Points on a hilly landscape, in no order, each with its height.
From any point a ball rolls to the lowest of the 2 points nearest to it. It stops when none of these is lower. Distance is the straight distance between rows; heights are no part of it.
j858 h=745: 123  97 113 108 136 102 117 109  82 110  86  88  96 136  96  76  85 107  96 119  87
j73 h=586:  71 101  96  82  70 110  86  94 135  78 128 112 110  61 111 127 111  92 105 103 112
j338 h=397: 101 103 101  84 112  91 132  97  96 103 118 101 105 100  90 135  75  92 114  82  77
j678 h=530:  99 150  85  89 145 119 107 100  73 106 109 125 108 116 106  74 125  83 115 108  96
j905 h=417:  95  94 116 106 101 123  85  87  95  85  95 101  79 106 108  88 126 109  86 103 103
j851 h=268:  60  90 100 103 105  89  96 101 104  82  90  87 121  72  72  88 111 112 107 112  98
j928 h=293:  82 133  83  95 116 102 100  91  99  95 105 139 118  71  87 108 122  77 122  94 105
j431 h=369: 113 114  96 108 116  96  92  90 116  93  80  89 114  91  87  66  85  97  75 107 126
j262 h=591:  80 122  90 109 110 136  86 100 143  62 104 112 101 103 101  81 117  83 102 143 116
j346 h=427:  84  60  84  92  66  92  70  79 131  99  88  81 100  84  72 108  91 114  94  78  97
j409 h=511:  80 105  83 118  74  96 102 103 112  87 117 136 100  65 104 119 130 102 119 119  86
j622 h=553: 105 157  71  93 125 114 130 105  79 109 131 133 100 105 120  72 111  96 112 111  81
j940 h=299:  87  99  81 119 123 100 104 115  86 102  86 107 128 117  78  63 122  98 123 139  86
j535 h=86:  61  90 124  80 126 111 129 107  95  83 101  80 112  93  61  91  84 104 115  99  86
j780 h=617:  80 121  93  85 148 117 136 113  80  87 112 106 122 116  78  68  98  91 111 112  90
j467 h=481:  77  54  96  93  77  89 103  83 124  96  89  88  83  91  54 108  70 108  97  56  89
j394 h=431: 148 100 104 112  71 103  81 107 115 122  88  94  96 118 135 102 109 107  84 135 113
j162 h=544:  74 112  94  95  66 104  98  97 103  93 130 137  95  56 121 126 131  99 112  94  92
j211 h=403: 129 117 101 103  92  64  95  94  93 119  88 106 116  78 115  97  78 101  66  76 127
j965 h=713:  77  77 113  82  68 106  35 101 106  90  89  98  90  92 133  91 126 100  75  84 134
j791 h=724: 136 115  77 106 127 101 132 108  91 110  99 104 111 141  94  74  78  95  98 113  79
j688 h=585: 115  76  89 126  79 113  87  72 109  98  90 128  60 107  92 119 118  97 101  85  88
j21 h=709: 124  73 117  90  85 106  84  82 111 112  71  75  92 110  84  96  77 104  79  82 119
j767 h=720: 108  73 124  86  97 111  91  88  96 109  86  79  98 117  77 114  87  99 102  86  98
j496 h=649: 100  92  85  94  60 131 125  94 136  75 126  89  90  95  98 127 104  95 108 112  79
j820 h=459:  92  90 103 120  83 102  68  90 114  86  92 114  93  87 120  90 126 108  87 114 115
j296 h=169:  48  99 114  80 116 104 116 107  85  81 106  96 120  77  71 106 112 100 110  98  94
j359 h=440: 102  84 115  81 130  99 145 108 102 105 119  92  83 124  84 136  52  95 120  76  83
j216 h=353: 113 100 122  79 104  74  95  95  77 120  81  82 117  94 106 105  78 103  69  69 123
j75 h=270: 121 105 111 105 113  93 108  82  95  99  75 100  82 102  96  82  79 106  56  67 129
j677 h=572: 108 109  80 109 100  80  73  99 137 111  88  82 142  91  90  92  84  99 102 131 115
j25 h=497:  97 100 125  94 125  95  80 106  85 107  74  60 131 111  81  67  84 108  88 105 123
j803 h=538: 132 112 106 113  86  96  48  94  99 125  82 116 101  99 128 112 114  81  84 100 142
j508 h=540: 115 126  90 114  93 103 110  87  97  98 115 135  78  80 120 107 108  98  93  84  95
j59 h=338:  67  54 125  93  85  94  57 111  63 107  77  70  92 112  90 105 127 106 117  92 101
j229 h=512: 130 123  98 124  89  95  77  94  95 118  97 134  88  90 131 104 119  96  93 105 113
j826 h=545:  91  84 134  85  98 110  56 102  84 105  69  49 111 112  94  77 103 102  92 104 133
j766 h=220:  61  83 124  86 150 101 126 129  70 102 115 100  92 121  95 123  98 106 145 107  81
j480 h=683:  73  82 122  80  78 105  61 107  66  95  94 102  80  96 131  93 139 110  81  72 114
j351 h=675: 106  84 106  87  76 131 109  91 130  81 111  73  91 110  89 105  97 105 100 114  86
j984 h=479: 131 135 108 101 112 112  98 101  71 130  98 115  79 123 136 103 121 100 103 111  94
j45 h=155:  80 114 118  86 106  71  96 101  54 116 111 118  95  75 128 120 109 100 105  58  97
j736 h=657:  59  66 114  87  84 106  66  94  88  82  88 106  74  92 104  80 127 117  76  66 106
j895 h=156:  51  79 119 100 139  94 133 121  88  91 101  98  97 102  64 100  83 108 130 102  80
j131 h=371:  90 124 104  94 122 132 112  93  96  76 112 106  87  99 103  93 120 100 100 108  90
j235 h=495:  98  91  84 127  66  93  82  87 140  81 100 112  85  76 111  95 103 103  82 107 111
j724 h=636:  78 124 107  86 139 110 108 110  83  82 101  89 130 107  85  56 104 102 100 121  99
j782 h=404:  64  63 124 104  89 108  74 108  85  96  84  66  98 106  90  88 131 118 110 116  96
j840 h=506: 108 141 100 101 130  98  92 105  59 119  98 124  97 110 122  86 122  91 110 100 101
j324 h=336:  97 126  86  94  76  94 138 106 105  90 139 113 111  64 112 122  96 103 105  92  75
j233 h=71:  76 107 116  98 126  67  89 110  41 116  98 113 100  96 112 116 114  92 121  69 104
j630 h=321:  93 135  77  96 102 130 134  99 118  72 128 119  96  80  99 112 115  90 110 113  87
j38 h=361:  86 102  96 115 107  97  83 106  93 101  91  93 124 100  84  86 126 104 117 132  97
j797 h=611:  81  64 102 108  91 111  75  81 102  89  87 117  73  97  73 108 126  99 108  82  91
j618 h=542: 151 125  85 105  87  91 137 109 109 109 114  91 112 102 116 103  71  99  83 103  86
j242 h=326:  94  78 110  96 139  90 124 111  87 118 117 121  66 126 104 152  88 100 138  89  75
j321 h=231:  72  91 117  84 105  78 104  94  76  98 105 111 100  78 101 116  96 104  94  55  98
j617 h=557: 103 108 130  95 104 109  99 114  72  98  93  75 102 114 132  77 122 119  85 127 102
j60 h=313:  98  46 141  71  88 109  72 118  66 121  80  66  71 144 109 107 103 111  99  88 104
j990 h=576: 105 142  70  99 126  94 149 106  80 100 127 132 114  97 105  71  87  91 104  91  80
j357 h=334:  99 134  72 104 133  92 110  87  95 101 102 138 124  87  77  86 100  77 108  85 108
j337 h=697: 142 119  53 125 106 105 121 102 114 103 104 111 112 127  87  78  96  83 105 120  88
j207 h=672:  84  62 115 133 141  84 116 110  86 106  80 113  65 121  73  93  77 114 115  95  86
j274 h=429: 122  92 108 109  91 104 113  96  80 120  97 121  44 120 144 110 111 121  84  87  81
j700 h=450: 129 113  81 107  66  68 106  91 126 101 107 102 105  64 121 100  68 106  61  77 121
j397 h=623: 136 111  73 110  88 103  83  98 143 108  99  90 133 113  92 101  85  81 115 139 103
j659 h=620:  82 110 110 101  98 131  82  94 148  63 104  97  90 102 120  80 100  93  76 131 124
j853 h=665: 128 107  64 111 110 109  96 103 118 109  96 103 133 127  69  81  99  83 120 139  96
j743 h=580: 132 112 111  92 108  87 129 111  82 119 106  91 108 112 124 106  76 112  84 104  89
j47 h=658:  68  38 118 126 120  87 106 109  98 108  81 103  66 113  62 107  91 112 130  95  81
j257 h=664: 114 107 103  91  76  97  91  96 136  88  98  78 104  88 129  83  71 109  53 105 131
j52 h=521:  87  71  79 105  82  89 133  91 132  92 100  66  85  90  52 114  59 105 108  63  85
j222 h=280:  74  94 115  74 124 102 130 112  73 111 124 111  81 116 111 150 106 104 140  91  73
j880 h=401: 108  87 119 103 115  94  97 100  67 127  94 122  50 126 131 127 107 105 109  78  86
j328 h=541:  83 121  75 134  79 107  99 108 130  85 121 142  96  70 115  93 127  98 112 138 100
j759 h=475: 110  85 103  96 120  87 142 112 112 106 109  71 101 118  70 110  40 101 109  87  80
j197 h=256:  96  83  83 107  75  70 115  96 104 107 111 112 106  76  89 134  98 107 109  86  77
j726 h=451: 138 117 114  99  90 116 107  95  78 122  97 115  57 117 150  97 112 117  72  96 109
j828 h=347: 138 122 103  82  80 102  80  95 119 117 111  96 130  92 123 124  86  86  94 108 117
j831 h=555: 128 113  70 119  94 109 145 108 127  79 110  69 103 113  82  81  76  94  93 106  83
j709 h=597: 103 127  67  85 134 102 155 111  89  94 124 113 130 113  83  74  75  83 110  99  80
j503 h=460: 101  98  77 130  88  93 107  92 123  85  96 108 103  84  85  92 107 104 100 117  93
j602 h=310: 141 115  95 118 112 102 100  80 105 103  77 107  87 113  95  79  87  92  73  89 122
j885 h=588:  68  70 135  77  95 113  46  93  87  97  73  63 103  95  73  80 108  97 102  77 131
j734 h=476:  72  87 117 101  83 108  53 114  93  88  96  70 117  97 115  98 137 106 115 138 117
j471 h=496: 147 120  78 121  67  79 127 105 127 102 116  92 105  77 117 100  71 100  76  90  99
j947 h=272:  99 146  73  96  87 114 144 106 105  91 147 131  94  69 117 118 108  91 114 104  79
j290 h=359: 119  59 132  78  71 113  76 105  88 118  81  61  92 133 114 106 106 121  84 107 108
j813 h=563: 124 109  86 122  95 110 108  83 100 102 101 127  73 108 101 118 115  96 107  95  84
j399 h=628:  65  76 121  86  92 102  68  92  95  85  85  84 100  82  94  79 112 111  84  80 120
j55 h=226:  99 101  79 116 130  78 104 116  66 129  93 116 132 127  83  87 113  89 132 123  82
j181 h=146:  85 109 100 106 138  72  90 117  46 125  94 116 118 109  97 105 117  83 132  91  97
j303 h=309: 111  90 129  89 119  87  92  89  76 119  70  94  88 113 102  95  81 101  75  62 127
j522 h=687: 120  82 107  91  71  99  70  92 126 107  79  73 103 100 113  96  89 112  67 110 132
j578 h=437:  94 123  98  91 128  81  83 103  99 103  86  80 153  90  89  63  84  95  91 108 124
j450 h=343:  92 107  85  98  95  77 151 109  98  96 127 113 106  82  94 131  82  98 111  79  67
j179 h=398: 121 118  80 105 109 109 102  84 119  92 102 100 114  99  71 107  85  80  97  95 101
j46 h=276: 125 140  97  88  95 123  85  94 131 100 123 115 108  93 127 113  92  76  97 115 118
j532 h=584: 112 116 116  93 103  96 105 106  79 107 104  94 108  97 124  94 105 111  83 101 101
j626 h=527:  87 111 125 100  97 110  70 117  85  90 101  87 105  96 143  78 129 106  92 129 123
j662 h=641:  97 102 108  83  81 128  94  94 143  67 117  82  93  96 122  85  90 109  66 115 117
j441 h=236:  56 111  98  91 119  99 122  94  86  85 106 125 107  68  76 118 118  93 116  84  90
j859 h=380: 100 111  71 111 123  92 120  96 106  93  93 110 120  94  54  88  89  87 110  94  93
j458 h=368: 105  65 110 105 102  83 112 101  81 120 108 115  66 120 118 139  94 113 114  82  76
j293 h=510: 102  93  79 121  89  78  99  89 128  97  85  81 118  85  70  90  82 113 101 110  99
j606 h=698: 105  79 109  97  99 126 111  97 115  94  92  76  97 116  60 109  91  97 118 112  84
j607 h=257:  88  68 136  85  97  91  69 120  40 114  87  72  83 135 114 121 108 101 117  87 104
j398 h=346: 129 135  84  94 109 120 109  94 129  81 112  94 113 102  96  88  84  80  92 114 110
j400 h=637:  64  46 111 107  98  93  94  97  93  99  89 116  71 103  73 121 118 112 125  80  77
j683 h=564:  92 133  69 122 101 112 102 106 139  77 114 132 105  88 105  78 108  83 103 134 109
j313 h=345:  87  61  75 101  51  74 101  89 126 100 106  94 100  70  83 127  93 122 100  80  80
j661 h=517: 124 101  73 120 109  98 155 105 121  95 108  75  99 125  66 100  64  86 108  89  78
j265 h=463: 140 109  85 134  76  87  74  98 130 115  85 109 102 106 123  91  97  97  85 133 121
j686 h=712:  96  77 108  92  64  95  45  97 117 108  82  76 110 100 121 104 108 107  89 106 129
j680 h=619:  93 104  93  84  55 126 105  96 141  69 136 101  95  77 126 119 101  98  94 106  96
j731 h=399: 128  80 119 100  68 100  76 112  91 120  79  74  99 122 133 103 120 121  80 127 114
j548 h=421: 128 110 109  79  91  83  78  99  87 131 106  96 134  94 109 138  96  85 112  89 109

Where does a ball stop that starts at each point below?
j622 => j535
j965 => j75
j52 => j947
j686 => j409
j661 => j947
j532 => j607
j880 => j535
j859 => j535
j618 => j75
j803 => j607
j337 => j503
j21 => j409
j235 => j947

Call two points neighbours if one is among the 2 nearest of the other. Go from one point of each pair to the other, from neighbour to neighbour, staying as low as possible. Name the highest point that can't be avoided.
j233, j46 => j179
j409, j75 => j965
j197, j503 => j235
j75, j229 => j532
j947, j197 => j450
